Points on a hilly landscape, in no order, each with its height.
From any point a climber steps to the highest of the 2 points nearest to it. It stops when none of these is higher. Distance is the straight distance between rows; heights are no part of it.
Z_413 (h 251): -7 14 -7 5 -16 -1 0 8 -12 10 -6 4 -8 0 1 -1 18 12 -4 7 -5 3 1 3 13 -10 3 -2 4 -10 -5 0 -9 -6 -1 -3 3 11 18 -2 3 -5 14 -20 -3 9 -9
Z_524 (h 266): -21 2 -1 11 -21 13 -12 2 -2 8 24 -19 -2 -3 0 -20 2 8 4 5 4 -16 -9 -5 36 -4 24 -9 -15 -18 -28 -10 5 -1 -8 8 -3 12 8 -17 -6 -31 20 -8 12 3 -15
Z_285 (h 609): 25 -4 -3 -15 27 -12 9 -2 19 -2 -5 -2 6 3 -8 5 -11 -17 5 -4 5 -5 17 0 -8 -5 -14 -5 5 19 9 8 -6 2 1 -11 -3 -18 -19 6 -6 21 -12 27 -5 -15 -2
Z_105 (h 94): -7 -3 33 3 4 9 10 -18 6 5 15 5 7 -20 -2 4 2 -18 -18 26 8 -4 -16 3 -21 1 28 -6 -2 -2 -11 0 9 22 -1 12 6 11 1 -1 21 -5 -3 18 21 14 23
Z_963 (h 48): -16 14 5 6 -26 6 -3 2 -12 7 5 9 11 18 -4 5 7 -6 -15 17 16 -2 17 5 5 -14 12 -18 11 -8 -21 8 -5 9 19 -8 5 7 9 11 -15 -12 14 -6 12 6 -8
Z_45 (h 337): 8 0 16 4 -7 -6 -1 3 -9 6 -21 -10 1 6 -11 5 13 5 9 -4 3 15 -7 20 -6 18 25 -8 6 4 21 5 14 23 0 -10 -10 -1 4 7 4 21 -1 4 2 14 -4
Z_954 (h 536): -2 6 -40 13 3 -2 -24 8 2 12 7 9 -5 -6 15 -1 11 -6 -26 8 -17 4 12 -5 19 -16 -34 -2 0 9 -4 1 -9 -21 -4 -14 2 -4 7 7 -21 -9 23 -3 -12 -4 -15
Z_722 (h 569): 25 -3 7 -8 8 1 7 10 14 -8 -15 -14 -4 23 -7 -6 1 13 27 -29 4 9 8 -2 -6 7 0 10 4 -1 23 10 8 2 6 0 -12 -19 -18 -5 -13 13 -15 7 1 -7 -14
Z_140 (h 326): 4 11 -11 18 1 -12 -4 13 -7 28 -7 12 -8 11 8 7 36 3 -17 6 -13 28 8 19 -6 15 -6 -9 10 18 21 12 16 11 13 -18 -9 9 21 18 0 4 15 -2 -4 21 -11
Z_219 (h 119): 10 -14 3 -10 15 2 -6 -22 -5 -6 -10 -21 18 -24 -2 18 -13 -18 9 -7 -10 -11 -1 4 8 35 21 3 -3 12 6 -22 21 15 -28 2 -20 -8 -24 -8 17 24 -19 -3 -15 2 11
Z_945 (h 486): -4 2 -1 5 -9 14 -19 13 -5 -12 -4 -23 -4 6 -8 -5 -19 1 22 -28 0 -9 -6 -6 22 10 11 19 3 -23 13 -9 8 -9 -4 5 -6 -8 -14 -5 -8 -7 -4 -11 -17 -7 -23
Z_887 (h 248): 2 -3 -20 -4 7 -12 -7 -7 -19 12 -18 -15 5 -19 4 20 12 4 4 1 -12 20 -22 22 2 19 6 -3 -12 21 25 -23 15 6 -26 -18 -23 -3 9 0 15 34 -8 -16 -9 13 9
Z_260 (h 405): -8 4 14 7 2 -4 9 -10 -7 21 11 12 8 -7 -11 12 16 -17 -17 27 12 4 7 16 -15 -4 15 -18 5 2 -14 10 12 10 12 -9 3 9 14 11 5 0 17 14 24 8 11
Z_992 (h 381): -9 9 -3 10 -12 -20 9 10 -5 0 -8 33 -12 14 -4 -6 14 8 -7 2 2 19 0 -8 -15 -18 -27 4 -3 1 -5 12 -20 -15 14 -6 10 12 6 2 13 3 7 -11 2 9 6
Z_75 (h 144): -11 -6 25 -3 -10 8 17 -15 11 -14 4 -8 5 -9 8 -18 -7 6 10 10 6 -14 -7 -11 0 -9 8 10 -13 -11 -20 -7 -11 9 -3 15 6 9 -3 -20 22 -5 -21 -1 6 5 9
Z_486 (h 452): -1 10 -15 -3 -5 13 -16 2 -17 -2 -22 -35 2 -5 -4 4 -20 5 15 -29 -11 -4 -12 8 26 16 9 12 10 -18 6 -18 2 -21 -20 -15 -6 -6 -13 -7 -12 -11 -11 -26 -23 -7 -20
Z_815 (h 213): 3 -17 -25 -16 25 -22 0 -17 -7 -1 -6 -4 14 -6 6 7 -13 7 14 -12 -8 19 -11 10 -22 14 -15 6 -18 28 37 -19 1 -5 -10 -21 -11 -15 -6 -2 12 36 -28 9 -10 9 34
Z_401 (h 376): 1 -1 19 -3 -4 11 -4 3 15 -24 12 6 5 2 -7 0 -26 -18 3 -9 6 -18 14 -12 -10 -5 5 12 2 -12 10 1 9 16 10 15 7 -5 -29 4 -9 -6 -5 15 -2 -18 -10
Z_539 (h 292): -23 -3 10 9 -15 17 -11 -12 7 8 30 -18 7 -2 1 -19 5 -8 -5 18 11 -15 4 5 25 2 22 -8 -16 -15 -30 -5 5 9 3 11 -2 17 6 -14 -13 -32 11 -4 22 5 -13
Z_42 (h 434): 15 0 -2 8 20 10 -14 5 0 5 12 -12 -16 -6 -1 -3 11 0 4 -1 -1 1 -5 -6 21 11 8 9 1 1 7 0 11 -3 -6 9 -11 3 15 -3 -7 0 7 6 -6 -4 -17
Z_254 (h 225): 0 -8 1 7 -6 9 -17 10 -2 17 4 -23 4 4 -6 8 18 -7 1 3 11 -11 14 6 35 6 24 -12 3 -4 -17 5 19 9 2 0 -7 -10 6 -8 -17 -7 16 -2 6 -9 -31
Z_951 (h 584): -12 17 -34 4 -13 5 -22 5 -6 3 5 8 3 -5 12 2 0 -2 -19 6 -14 -5 -2 -4 14 -18 -24 -7 1 -3 -9 -4 -16 -20 -12 -8 10 3 4 3 -21 -15 24 -21 -12 -7 -15
Z_209 (h 130): -14 -6 30 -5 -28 -1 16 -21 8 -10 -5 -3 6 -14 -2 -7 -5 7 6 12 5 -4 -16 -1 -8 -2 20 5 -12 -10 -15 -6 -5 23 0 15 3 8 -3 -19 32 1 -24 0 11 15 18
Z_501 (h 199): 35 -14 5 11 30 12 16 12 -4 -2 6 -4 -15 8 13 -7 18 17 5 -9 -7 18 -18 0 -9 12 8 4 -4 10 26 14 14 -2 1 12 -14 -2 12 14 -2 0 6 16 9 7 5
Z_207 (h 147): 18 -9 13 4 29 -6 1 -15 4 -11 3 3 5 -16 1 15 -16 -20 1 -1 -6 7 -13 3 -23 24 8 9 0 11 20 -6 24 7 -13 6 -7 -5 -5 11 14 20 -6 19 -9 6 15
Z_184 (h 164): 21 -19 2 -6 45 -2 -1 -7 5 -15 8 6 -4 2 12 6 -13 -2 6 -8 -8 13 -8 2 -26 21 -5 18 -3 18 26 -2 5 -7 -4 3 -6 -10 3 15 8 17 -12 25 -9 -1 19
Z_965 (h 365): 9 8 -8 10 -6 -9 -16 7 -13 13 -12 7 -2 6 -6 12 20 -13 -13 7 -4 11 10 17 -2 2 -7 -7 14 9 10 4 6 8 10 -18 -5 3 11 16 -1 12 15 -3 -6 11 -16
Z_52 (h 363): -13 -1 5 12 -7 -11 10 -8 -9 33 5 16 8 -10 -8 13 23 -9 -18 27 2 13 6 20 -22 -13 -1 -14 -4 10 -10 2 2 3 12 -14 9 13 20 1 12 3 18 2 20 18 17
Z_292 (h 559): 3 -2 11 -5 -2 -10 25 16 22 -11 9 10 1 17 -4 -15 -3 2 2 2 12 -1 8 -9 -12 -24 -16 -1 -5 -1 -18 14 -14 -3 8 -1 3 10 -11 -4 -6 3 -10 5 8 -2 -4
Z_715 (h 615): 16 -7 -4 -13 11 -1 6 0 14 -13 0 -12 -2 14 -3 -5 -14 8 23 -17 2 -8 17 -3 6 7 -6 12 1 -1 11 4 -9 -7 -5 5 -3 -13 -17 -8 -9 9 -19 6 -10 -15 -12
Z_930 (h 507): -4 11 -28 1 -1 6 -25 13 -4 -4 6 -6 -10 -2 -2 -7 -15 -1 7 -20 -19 -2 -8 -10 19 -1 -15 18 9 -19 9 -14 -4 -25 -17 -3 1 -6 -5 7 -20 -14 0 -12 -27 -10 -14
Z_888 (h 401): 18 -10 8 -4 -3 5 -10 2 -1 5 -24 -33 6 5 -9 7 8 4 16 -14 11 -7 2 9 26 16 18 0 4 6 1 1 13 10 -10 -1 -11 -14 -11 -13 2 12 -8 -7 -2 -5 -17
Z_249 (h 353): 3 8 -24 -1 -12 -8 12 12 -2 20 0 -4 4 9 10 -5 13 13 -5 3 -3 -8 15 6 24 -16 -10 -23 0 -2 -26 2 -11 -17 -8 -22 0 -4 3 -12 -17 -17 14 -21 -4 0 -24
Z_361 (h 537): 7 8 -27 -9 10 -5 -10 13 2 -6 3 -14 -12 8 1 -14 -17 13 19 -31 -9 -1 2 -12 23 -1 -13 15 7 -13 15 -13 -8 -32 -8 -2 -13 -9 -5 5 -17 -8 -15 -5 -28 -10 -11
Z_718 (h 112): -18 3 29 -5 -13 3 19 -16 9 -2 -3 14 8 -20 -11 3 -11 -13 -9 17 10 -6 -12 -8 -26 -11 11 2 -1 -10 -13 -4 -3 16 4 11 10 6 -7 -6 25 1 -12 10 13 9 27
Z_677 (h 505): 4 5 14 4 2 0 16 4 8 -1 16 11 -4 11 -7 -5 4 -1 -15 18 13 8 5 -2 -16 -13 -3 -1 -1 0 -16 12 -6 -1 16 -3 6 16 -3 5 -1 -2 3 10 17 6 1
Z_378 (h 420): -9 -3 17 0 -30 7 -3 13 14 -26 10 11 -1 21 -14 -17 -26 -1 10 -8 7 -12 2 -15 -1 -12 8 12 -2 -23 -4 7 4 19 17 17 4 0 -23 0 -15 -14 -1 2 -1 -10 -20
Z_518 (h 573): 18 -1 -13 -16 13 -3 11 16 7 -8 0 -11 -16 19 -2 -22 -10 24 30 -33 -2 1 10 -22 17 0 -6 8 0 -6 9 3 -10 -20 4 11 -15 -15 -8 -8 -12 -3 -21 4 -13 -17 -11
Z_273 (h 305): 7 -2 14 8 -3 2 0 1 -14 11 -13 -13 -7 -6 0 -3 21 22 10 -5 -4 17 -26 17 -1 22 28 -3 -7 4 17 -2 13 19 -3 3 -14 6 19 2 12 15 -4 -4 -2 19 3
Z_667 (h 145): -2 -7 27 2 -5 2 13 -7 12 -27 0 2 -11 -1 -2 -15 -14 16 18 -10 -4 3 -3 -9 -7 3 18 23 -4 -15 8 -1 0 11 5 22 4 -3 -4 -11 7 -4 -19 4 -7 5 1
Z_158 (h 129): 6 -15 39 0 2 5 16 -5 29 -20 0 -9 -4 4 4 -14 -6 2 6 1 1 1 -15 -7 -14 5 24 7 1 -10 4 13 7 22 14 21 4 -3 -7 -9 12 -16 -16 20 15 3 2
Z_796 (h 397): 14 -12 12 6 18 17 -1 -2 14 4 17 -21 -4 -4 6 -2 13 1 4 6 4 -14 -3 -4 23 8 17 0 -4 5 -6 7 15 9 -4 15 -4 -2 3 -9 -5 -2 3 14 12 -5 -14
Z_318 (h 592): -27 12 -1 3 -29 -2 -3 -3 -19 -2 -31 10 -5 -4 -3 4 3 11 7 -8 -15 8 -17 6 -10 -5 -7 6 12 -23 -1 -10 -17 1 -6 2 11 -1 16 -3 15 4 -1 -42 -12 9 13
Z_29 (h 133): 7 -8 3 -5 15 -3 -6 -21 -2 -7 -4 -4 10 -24 -1 19 -14 -25 2 -1 -4 -3 -3 2 -9 22 10 5 -1 10 10 -18 13 7 -21 2 -9 -8 -11 1 15 27 -11 10 -13 2 14
Z_931 (h 172): -23 -7 -3 -5 -7 -9 15 -8 5 -24 -9 23 -2 -5 -1 1 -19 9 12 -10 -12 -3 0 -7 -18 -7 -18 15 -6 -16 -7 -13 -19 -11 -4 17 19 -6 -3 -9 17 12 -12 -14 -7 -6 23
Z_35 (h 586): -13 23 -5 -11 -39 1 -3 4 -24 -3 -24 10 17 10 5 11 -15 3 -9 4 -1 -10 -4 8 -2 -17 -3 -15 13 -8 -4 0 -13 2 1 -9 19 -3 -1 7 -6 -8 10 -29 1 -5 1
Z_683 (h 283): 14 -2 13 17 20 -5 -7 1 -5 -15 3 18 -5 0 -6 7 -9 -9 -4 -10 -10 19 -7 5 -36 8 -5 16 8 1 27 7 8 0 2 2 5 4 1 18 7 6 -1 17 -3 10 5
Z_350 (h 558): 1 5 -11 -4 -2 -6 11 22 12 -10 6 -1 -11 15 -4 -27 -9 18 20 -18 -1 -4 -2 -26 25 -13 -4 -4 0 -14 -13 0 -10 -17 -5 8 -10 1 -11 -6 -14 -14 -1 -9 -5 -13 -16
Z_692 (h 257): 3 -18 14 -9 0 15 8 -11 15 1 4 -28 12 -9 2 4 5 -18 -1 14 10 -28 10 -4 20 7 17 -11 -4 7 -20 -5 8 21 -8 0 0 2 -23 -17 7 -4 -4 9 9 -12 1
Z_866 (h 416): 8 8 13 13 -10 -2 -5 9 -8 8 -5 11 6 16 -10 11 17 -5 -8 8 10 9 8 13 -8 4 15 -13 19 2 2 17 14 19 20 -5 0 4 7 22 -4 0 14 9 6 8 -12
Z_90 (h 232): 1 -7 -24 -5 12 -12 -6 -13 -15 1 -15 -14 5 -14 3 8 -2 3 10 -7 -14 16 -17 15 -8 13 -7 6 -9 13 25 -23 3 -5 -21 -15 -15 -8 3 0 12 32 -21 -7 -13 12 20
Z_658 (h 469): -19 10 20 7 -27 8 -11 5 -10 -20 3 17 -1 10 -9 -9 -20 0 1 -2 5 -1 -4 -10 -11 -13 8 11 4 -27 3 4 3 15 17 18 7 10 -3 8 0 -9 3 -8 0 -1 -7
Z_99 (h 557): -20 18 -7 2 -25 -3 -5 11 -18 -4 -21 2 -13 4 -5 -4 -6 10 9 -17 -16 14 -11 -1 -2 -3 -9 16 17 -27 9 -13 -10 -7 -1 -5 1 2 5 1 3 -5 -1 -37 -21 6 -4
Z_759 (h 65): -15 17 -6 0 -21 5 5 -3 -7 6 15 12 11 8 1 0 -2 -10 -22 19 10 -9 7 1 0 -26 -10 -11 -4 -10 -28 0 -9 -6 5 -6 11 12 1 0 -12 -12 16 -14 19 2 -1
Z_899 (h 181): 28 -14 -4 4 33 7 8 6 -2 -10 5 5 -12 2 19 -6 6 21 7 -9 -9 27 -18 0 -27 14 -12 13 -11 21 37 9 -1 -16 1 2 -10 -5 10 21 1 5 -4 19 4 5 17
Z_235 (h 574): -8 13 -7 -8 -33 6 -3 4 -8 -8 -6 6 18 9 8 4 -23 0 -5 -1 6 -22 -3 -4 6 -23 -2 -12 -2 -11 -16 0 -12 -1 -5 -3 15 -2 -13 2 -14 -16 13 -21 1 -12 -13
Z_266 (h 608): 0 2 9 1 -12 -5 17 13 10 -10 4 9 -6 15 -4 -18 -5 10 9 6 9 -3 0 -17 10 -19 -1 1 -7 -13 -16 5 -12 -6 4 6 -3 7 -4 -4 -7 -4 -9 -7 3 4 -15
Z_270 (h 604): 7 1 -24 -1 24 -3 1 7 0 6 10 12 -25 0 21 -14 18 21 -2 -7 -14 21 -1 -17 4 0 -34 16 -13 33 18 7 -19 -29 8 -4 -2 10 16 4 5 0 -2 4 -9 -3 11
Z_197 (h 318): 2 0 -11 1 -14 -9 9 4 -5 20 -10 -18 6 3 4 9 20 7 1 12 3 1 23 15 18 -7 5 -23 2 3 -17 2 -3 5 3 -15 -8 -9 10 -6 -13 1 17 -10 5 2 -20
Z_160 (h 357): -15 7 6 7 -14 -10 4 10 -5 -18 -7 30 -12 7 -6 -7 -3 9 1 -4 -1 13 -2 -7 -15 -13 -15 17 4 -13 6 -1 -15 -8 14 11 7 7 8 2 15 6 -4 -16 -4 5 3
Z_182 (h 324): -14 5 -10 9 -15 -16 -2 -7 -13 18 -13 14 1 -13 -7 19 29 -3 -18 15 -3 14 -3 13 -14 -12 -17 -11 -2 12 4 1 -13 7 4 -18 13 4 16 -1 19 15 13 -8 10 15 22
Z_187 (h 159): -16 -11 18 -1 -14 -4 17 -7 13 -27 0 13 -8 1 0 -16 -24 11 18 -1 -6 -8 -5 -14 -6 -9 -1 19 -8 -22 -14 -12 -10 5 1 23 14 7 -10 -16 12 -3 -20 -7 -4 -5 7
Z_215 (h 408): -6 5 -17 -1 1 -16 16 1 7 0 4 21 -8 10 2 -5 8 9 -11 10 -2 8 10 -12 -5 -21 -36 -3 -13 9 -20 7 -29 -24 9 -9 7 14 1 -8 2 -1 3 -8 11 2 5
Z_358 (h 256): 14 -7 12 17 22 -6 -4 1 -8 -12 -9 6 -4 3 -4 12 1 -13 -6 -8 -7 23 -23 18 -37 22 15 -1 7 -1 32 4 29 12 -4 -3 -7 2 5 25 10 14 7 10 5 22 13
Z_609 (h 517): -18 15 9 12 -24 5 -15 10 -13 -14 -11 9 -11 11 -11 -8 -9 10 5 -15 -5 9 -8 0 -5 0 7 20 11 -27 10 -6 7 9 12 11 4 6 10 8 2 -7 -5 -26 -16 9 -10
Z_725 (h 562): 0 -4 -27 -4 32 -4 -21 -8 -5 -6 9 7 -17 -5 13 -7 -2 10 -2 -7 -13 18 -3 -4 -3 13 -35 19 -6 29 20 -3 -17 -32 2 -5 5 -3 13 8 11 13 -11 7 -18 -1 22
Z_672 (h 198): -9 -18 -21 -12 23 -14 2 -19 -7 -9 -1 0 -4 -2 8 1 -14 17 12 -14 -14 19 -5 1 -26 16 -15 23 -13 15 33 -17 -11 -15 -4 -10 1 -11 4 -3 14 27 -29 3 -20 7 41
Z_229 (h 290): -2 7 -13 3 -8 -11 2 15 -17 35 -20 -11 -3 -1 3 9 41 17 0 1 -6 23 8 25 11 11 0 -15 6 16 16 0 15 14 6 -16 -19 6 26 7 0 4 12 -11 -5 13 -12
Z_41 (h 249): -21 18 19 -12 -17 7 8 -20 -17 16 -3 10 18 -29 -9 15 -12 -31 -11 33 18 -26 -1 1 -11 -1 20 -22 12 9 -14 -7 11 24 6 -2 4 4 -12 1 12 -15 13 1 9 -9 27
Z_548 (h 514): -4 -3 15 -20 5 -8 35 8 36 -17 3 7 3 7 -4 -9 -17 -5 5 1 9 -11 17 -10 -25 -19 -13 6 -3 5 -13 10 -11 -2 12 2 5 0 -27 -2 -3 0 -24 19 5 -16 4
Z_660 (h 104): -8 -1 -12 -11 8 -2 -1 -22 -4 -6 -6 16 9 -28 -1 18 -15 -14 -9 6 0 -19 3 -5 -14 -4 -23 0 2 8 -7 -14 -18 -10 -15 -6 20 -9 -13 -6 11 11 -3 8 -6 -5 29
Z_212 (h 288): -5 -18 16 -2 -15 17 -2 -10 8 10 5 -35 14 -9 4 -5 13 -11 -8 14 14 -24 17 6 35 8 27 -17 -3 0 -31 -6 17 19 -7 1 -3 2 -5 -24 -7 -20 10 0 22 -9 -8
Z_383 (h 568): 13 -1 -33 -2 28 -6 -3 3 2 9 10 4 -18 3 19 -11 18 16 -7 3 -10 10 13 -6 13 -4 -36 2 -11 26 3 8 -14 -27 2 -5 -4 2 12 -2 -11 -2 -1 9 -11 -4 2
Z_375 (h 636): -20 17 -6 -9 -32 -5 1 -4 -21 -3 -24 12 11 0 0 14 -9 3 -5 -3 -7 -6 -13 9 -10 -10 -4 -6 9 -19 -15 -8 -23 0 -10 -4 18 -3 7 -4 7 2 4 -33 0 2 9
Z_442 (h 518): -9 3 -3 6 -13 8 -12 22 5 -12 5 -10 -12 11 -14 -25 -18 10 24 -28 0 -6 -10 -21 25 2 6 12 0 -24 1 1 3 -6 -1 16 -5 -6 -13 -7 -12 -17 -4 -1 -10 -16 -24
Z_54 (h 331): -6 7 6 8 -1 0 -2 -3 1 -12 1 28 3 -4 -8 3 -11 -9 -5 6 1 1 1 -8 -25 -13 -18 15 1 -1 8 0 -13 -4 12 6 17 6 -1 3 9 10 0 4 -2 4 9
Z_406 (h 464): -2 -12 -23 -28 21 -3 -2 -8 23 -12 20 6 2 5 11 -10 -21 3 0 -5 8 -21 20 -15 3 -9 -27 -1 -3 7 -15 -6 -28 -24 -12 5 7 8 -17 -1 -17 -1 -17 22 -12 -16 8
Z_694 (h 527): -6 -7 -26 -13 29 -12 -26 -13 4 -15 8 13 -6 -1 19 2 -20 -1 -3 -12 -8 4 17 1 -4 4 -40 14 -1 20 9 0 -26 -33 3 -9 15 -8 3 7 0 13 -18 15 -20 -7 24
Z_373 (h 80): -14 12 -20 -8 -10 2 1 -3 -7 -3 12 20 10 2 6 8 -19 -12 -22 11 3 -19 -7 -17 -5 -28 -26 -12 -11 1 -23 0 -22 -15 -1 -6 21 3 -10 -2 -14 -16 20 -20 14 -8 11
Z_498 (h 279): 6 -12 -2 12 4 -13 3 5 -3 30 3 -12 3 -4 5 15 30 -4 -10 11 -3 8 24 18 9 6 11 -22 -3 11 -5 6 22 13 9 -4 -15 -1 26 1 -7 3 20 -1 13 7 -15
Z_46 (h 120): 4 -10 -9 -10 25 1 -7 -21 0 -7 6 1 9 -17 4 13 -13 -14 -2 3 -2 -10 5 -4 -4 12 -7 9 -3 11 9 -17 -1 -5 -20 6 5 -8 -7 -1 13 17 -11 17 -17 -9 16
Z_365 (h 456): 13 -1 17 5 6 -7 23 5 8 15 14 12 3 8 -9 2 12 -12 -20 25 14 9 8 7 -18 -9 2 -16 1 7 -14 18 9 10 22 -10 3 7 2 13 -6 -5 9 20 26 11 0
Z_509 (h 284): -4 6 30 -1 -5 4 6 -10 -5 7 -1 21 11 -23 -14 11 -12 -31 -8 25 15 -14 -5 1 -25 8 23 -14 16 -1 0 6 27 28 7 2 -1 -1 -11 16 13 -9 12 18 9 -10 19
Z_972 (h 231): 0 -6 10 -12 -11 8 16 -15 15 -10 -8 -16 16 -15 1 4 -17 -5 4 4 8 -28 9 -4 7 -2 9 -3 2 -3 -13 -7 -7 9 -13 2 7 3 -29 -12 9 -1 -11 3 -5 -13 3
Z_939 (h 311): 6 5 21 3 8 0 -7 -9 -4 0 -1 18 8 -16 -12 12 -12 -35 -9 10 9 -8 -4 0 -21 12 13 -2 12 7 11 3 25 17 -2 3 1 -1 -6 14 14 7 12 18 1 -9 10
Z_30 (h 380): -4 7 -19 -5 -9 -11 16 2 4 6 -1 13 2 10 7 -11 -2 10 -7 7 -4 -7 7 -5 10 -22 -23 -17 -9 -6 -35 2 -24 -23 -6 -17 9 6 -1 -10 -11 -10 9 -22 4 -2 -5
Z_313 (h 93): -15 5 -14 -10 1 -2 5 -12 -2 -3 0 25 5 -12 1 14 -18 -16 -16 9 6 -11 0 -11 -15 -23 -30 -5 -4 8 -16 -2 -24 -17 0 -5 25 -5 -9 -4 7 -1 6 1 6 -8 29
Z_695 (h 258): 15 7 -7 13 11 3 -1 21 -11 35 -3 -10 -17 5 9 2 41 13 -4 -8 -5 17 4 3 17 14 11 -7 6 7 14 5 25 4 9 -2 -19 2 29 7 -9 -11 17 -8 -2 4 -18
Z_644 (h 275): 6 2 -10 -4 -8 -3 7 4 -23 21 -18 -24 -7 -20 6 6 22 23 12 -2 -8 17 -23 18 6 17 18 -8 -16 14 20 -14 11 15 -19 -8 -29 3 17 -5 13 20 -9 -13 -4 9 6
Z_506 (h 221): -20 15 16 -8 -33 8 8 -18 -12 6 -3 -1 23 -12 -6 9 -4 -17 -10 23 16 -20 2 4 -4 -15 18 -18 4 -8 -28 -8 -7 16 4 -3 12 7 -3 -6 14 -10 5 -6 21 3 18
Z_316 (h 547): 16 -9 3 -23 22 -11 37 3 31 -2 5 2 2 7 -1 -5 -1 1 4 4 9 -3 11 -3 -25 -16 -18 -2 -4 25 -1 17 -13 1 8 -6 0 -6 -20 1 -2 13 -21 30 6 -11 8
Z_259 (h 250): 5 -15 6 9 6 3 -10 4 0 22 5 -18 8 4 -1 12 25 -8 -7 11 4 -3 20 16 24 13 25 -17 7 5 -13 10 32 14 6 7 -12 -4 22 -2 -15 0 23 -3 14 -1 -18
Z_814 (h 30): -14 10 8 5 -12 15 -12 0 -13 7 21 10 10 6 -8 6 2 -23 -19 24 16 -10 11 8 3 -8 22 -16 9 -3 -21 6 12 25 21 3 6 9 7 17 -11 -16 17 6 16 -1 -3
Z_372 (h 436): -3 0 -23 -14 14 -12 9 -2 11 -14 11 14 1 8 7 -7 -13 8 -4 0 1 -7 9 -14 0 -19 -30 -3 -6 9 -21 2 -29 -26 -4 -5 6 6 -11 -5 -9 1 -10 7 -2 -7 4
Z_569 (h 241): -12 -6 3 6 -19 21 -24 6 -4 7 6 -25 2 -6 -4 -7 0 -1 6 -4 3 -18 -3 -1 42 5 23 -7 0 -13 -14 -2 11 3 -13 7 -2 0 -3 -11 -6 -21 13 -6 2 -10 -25
Z_180 (h 226): -17 8 6 5 -24 7 0 -10 -10 3 -1 2 8 -9 0 5 12 2 -8 13 6 -5 -5 6 0 -7 9 -2 -3 -11 -19 -8 -13 4 -2 6 8 15 12 -6 15 1 7 -12 6 9 10
Z_96 (h 184): -11 -10 -8 -4 10 -15 6 -7 3 -13 -4 19 -6 -5 -1 3 -9 12 12 -13 -13 11 0 -3 -21 4 -20 25 -9 -1 18 -13 -22 -18 -3 7 11 -6 6 -7 17 20 -19 -4 -13 6 26
Z_380 (h 673): 18 -10 2 -17 19 3 5 0 31 -12 3 -8 10 4 -2 -1 -16 -10 11 -10 3 -15 26 -10 -5 4 -8 6 1 6 9 4 -2 4 1 5 1 -12 -29 -1 -12 8 -19 24 -10 -21 -1
Z_469 (h 323): -7 -12 21 11 -3 9 1 -12 11 18 24 -28 4 -3 1 -11 10 -3 -5 22 13 -6 11 10 25 9 27 -11 -12 -3 -26 -4 17 12 6 12 -6 11 16 -17 -11 -18 5 -1 29 8 -7
Z_749 (h 370): 20 -5 12 0 11 7 -7 3 -3 9 -16 -17 1 6 -5 6 16 -3 6 -4 5 6 -5 13 12 23 25 -7 5 5 6 8 19 16 -4 -1 -12 -8 6 0 3 10 6 -2 4 -2 -14
Z_984 (h 219): 35 -5 6 12 24 18 5 17 -5 6 0 -7 -18 13 15 -7 30 21 8 -15 -5 14 -19 -10 9 16 14 -5 0 -3 25 18 31 -2 9 17 -22 -10 16 7 -11 -15 15 6 20 -1 -7
Z_536 (h 515): 23 -2 18 9 4 1 -6 14 3 -14 -12 0 -3 26 -13 6 -3 1 5 -21 3 12 2 5 -17 9 10 9 13 -8 26 16 18 10 13 -3 -6 -11 -7 13 -12 4 -1 7 3 7 -13
Z_785 (h 342): 12 0 18 2 3 5 -1 -4 5 -10 0 5 7 -9 -5 8 -18 -19 -2 0 6 -3 7 -2 -16 6 4 5 6 -1 9 -1 10 14 2 7 8 -5 -18 8 4 7 -2 17 -5 -6 0
Z_881 (h 272): -2 19 -20 2 -12 -7 -4 10 -10 14 -18 0 -5 1 2 0 21 12 -3 -4 -13 11 -1 7 10 -4 -21 1 13 -2 9 -4 -12 -13 -11 -16 0 -1 11 1 3 -1 4 -22 -16 9 -8
Z_217 (h 640): -12 17 -26 0 -20 8 -13 9 -6 4 11 5 10 7 11 -1 -21 9 -9 -1 -11 -18 -17 -7 14 -22 -11 -13 -5 -11 -15 2 -15 -18 -19 -7 10 0 -4 3 -21 -20 21 -21 -4 -14 -19
Z_315 (h 306): 3 2 -1 10 17 -8 -11 -2 1 -11 7 25 -7 -4 -2 9 -8 -10 -14 -2 -1 18 1 -3 -30 0 -24 17 1 14 22 10 -8 -13 11 1 12 1 0 11 8 8 -1 17 -6 2 12
Z_534 (h 683): -10 1 9 2 -25 7 -2 17 14 -3 11 -9 -1 24 -13 -25 -6 7 13 -4 14 -10 -3 -19 26 -10 11 -7 -1 -16 -24 12 -4 4 8 8 -5 4 -8 -7 -15 -26 2 -7 11 -6 -21
Z_935 (h 362): 9 -24 20 6 16 18 -1 -7 14 15 17 -31 0 -4 10 -5 20 0 1 14 2 -11 -7 3 32 15 33 -10 -9 5 -15 5 27 17 2 14 -12 -3 10 -21 -3 -10 6 8 30 -6 -9
Z_255 (h 297): -3 6 -21 0 -4 -14 -1 -5 -7 13 -16 2 3 -13 2 10 15 3 -12 10 -8 3 0 12 -3 -10 -20 -4 -3 13 -2 0 -15 -6 -12 -16 4 -1 11 -4 13 14 9 -6 -2 9 7
Z_541 (h 428): 9 -6 -9 -9 -4 7 -9 7 -14 6 -30 -40 4 4 -7 3 -5 4 20 -24 -1 -7 -3 15 29 16 12 2 8 -5 1 -9 3 -9 -19 -12 -11 -15 -12 -16 -5 0 -12 -18 -13 -8 -20
Z_906 (h 467): 21 -1 17 14 4 0 -3 13 -4 -6 -5 7 -3 23 -7 1 15 3 -5 -9 4 15 -3 11 -23 10 19 -8 18 -4 19 22 14 16 13 0 0 2 7 26 -4 -3 4 11 5 19 -9
Z_465 (h 113): 5 -11 42 4 2 5 10 -13 22 -12 7 -5 4 -9 4 -3 -1 -10 -7 11 6 0 -23 0 -20 9 30 -3 7 -12 1 9 18 28 11 18 7 7 -7 4 20 -13 -10 27 16 10 11
Z_631 (h 522): 5 0 -33 4 22 0 -14 -1 10 6 21 5 -6 -5 11 -1 9 -4 -15 11 -7 -5 17 -6 9 -9 -27 -4 -13 11 -14 0 -11 -23 -4 -7 1 0 10 -4 -18 1 11 11 -3 -8 -12
Z_594 (h 471): 2 9 -19 10 14 9 -23 11 -9 5 8 -7 -16 -8 0 -4 5 -7 1 -12 -11 9 -6 -6 19 7 -10 17 6 -4 22 -12 4 -13 -12 2 -10 0 7 10 -14 -5 9 -4 -21 -1 -14
Z_311 (h 497): -6 -6 -27 -22 23 -6 -19 -16 11 -16 15 17 2 -2 10 5 -29 -8 -4 -9 -1 -13 18 -8 -3 -2 -35 6 -2 12 -1 -4 -24 -28 -6 -4 17 -4 -11 9 -7 5 -12 25 -16 -16 16
Z_462 (h 237): 23 4 7 13 12 12 -3 25 -8 21 -2 -15 -20 9 3 -7 34 20 7 -17 0 15 -8 -11 20 16 23 -5 0 3 16 12 25 1 14 10 -22 -8 20 4 -10 -14 12 -4 6 -2 -15

For each start below, name the point where the climber stops.
Z_509 -> Z_375
Z_96 -> Z_266
Z_413 -> Z_266
Z_888 -> Z_266
Z_501 -> Z_380
Z_372 -> Z_270
Z_814 -> Z_266
Z_935 -> Z_380
Z_965 -> Z_380
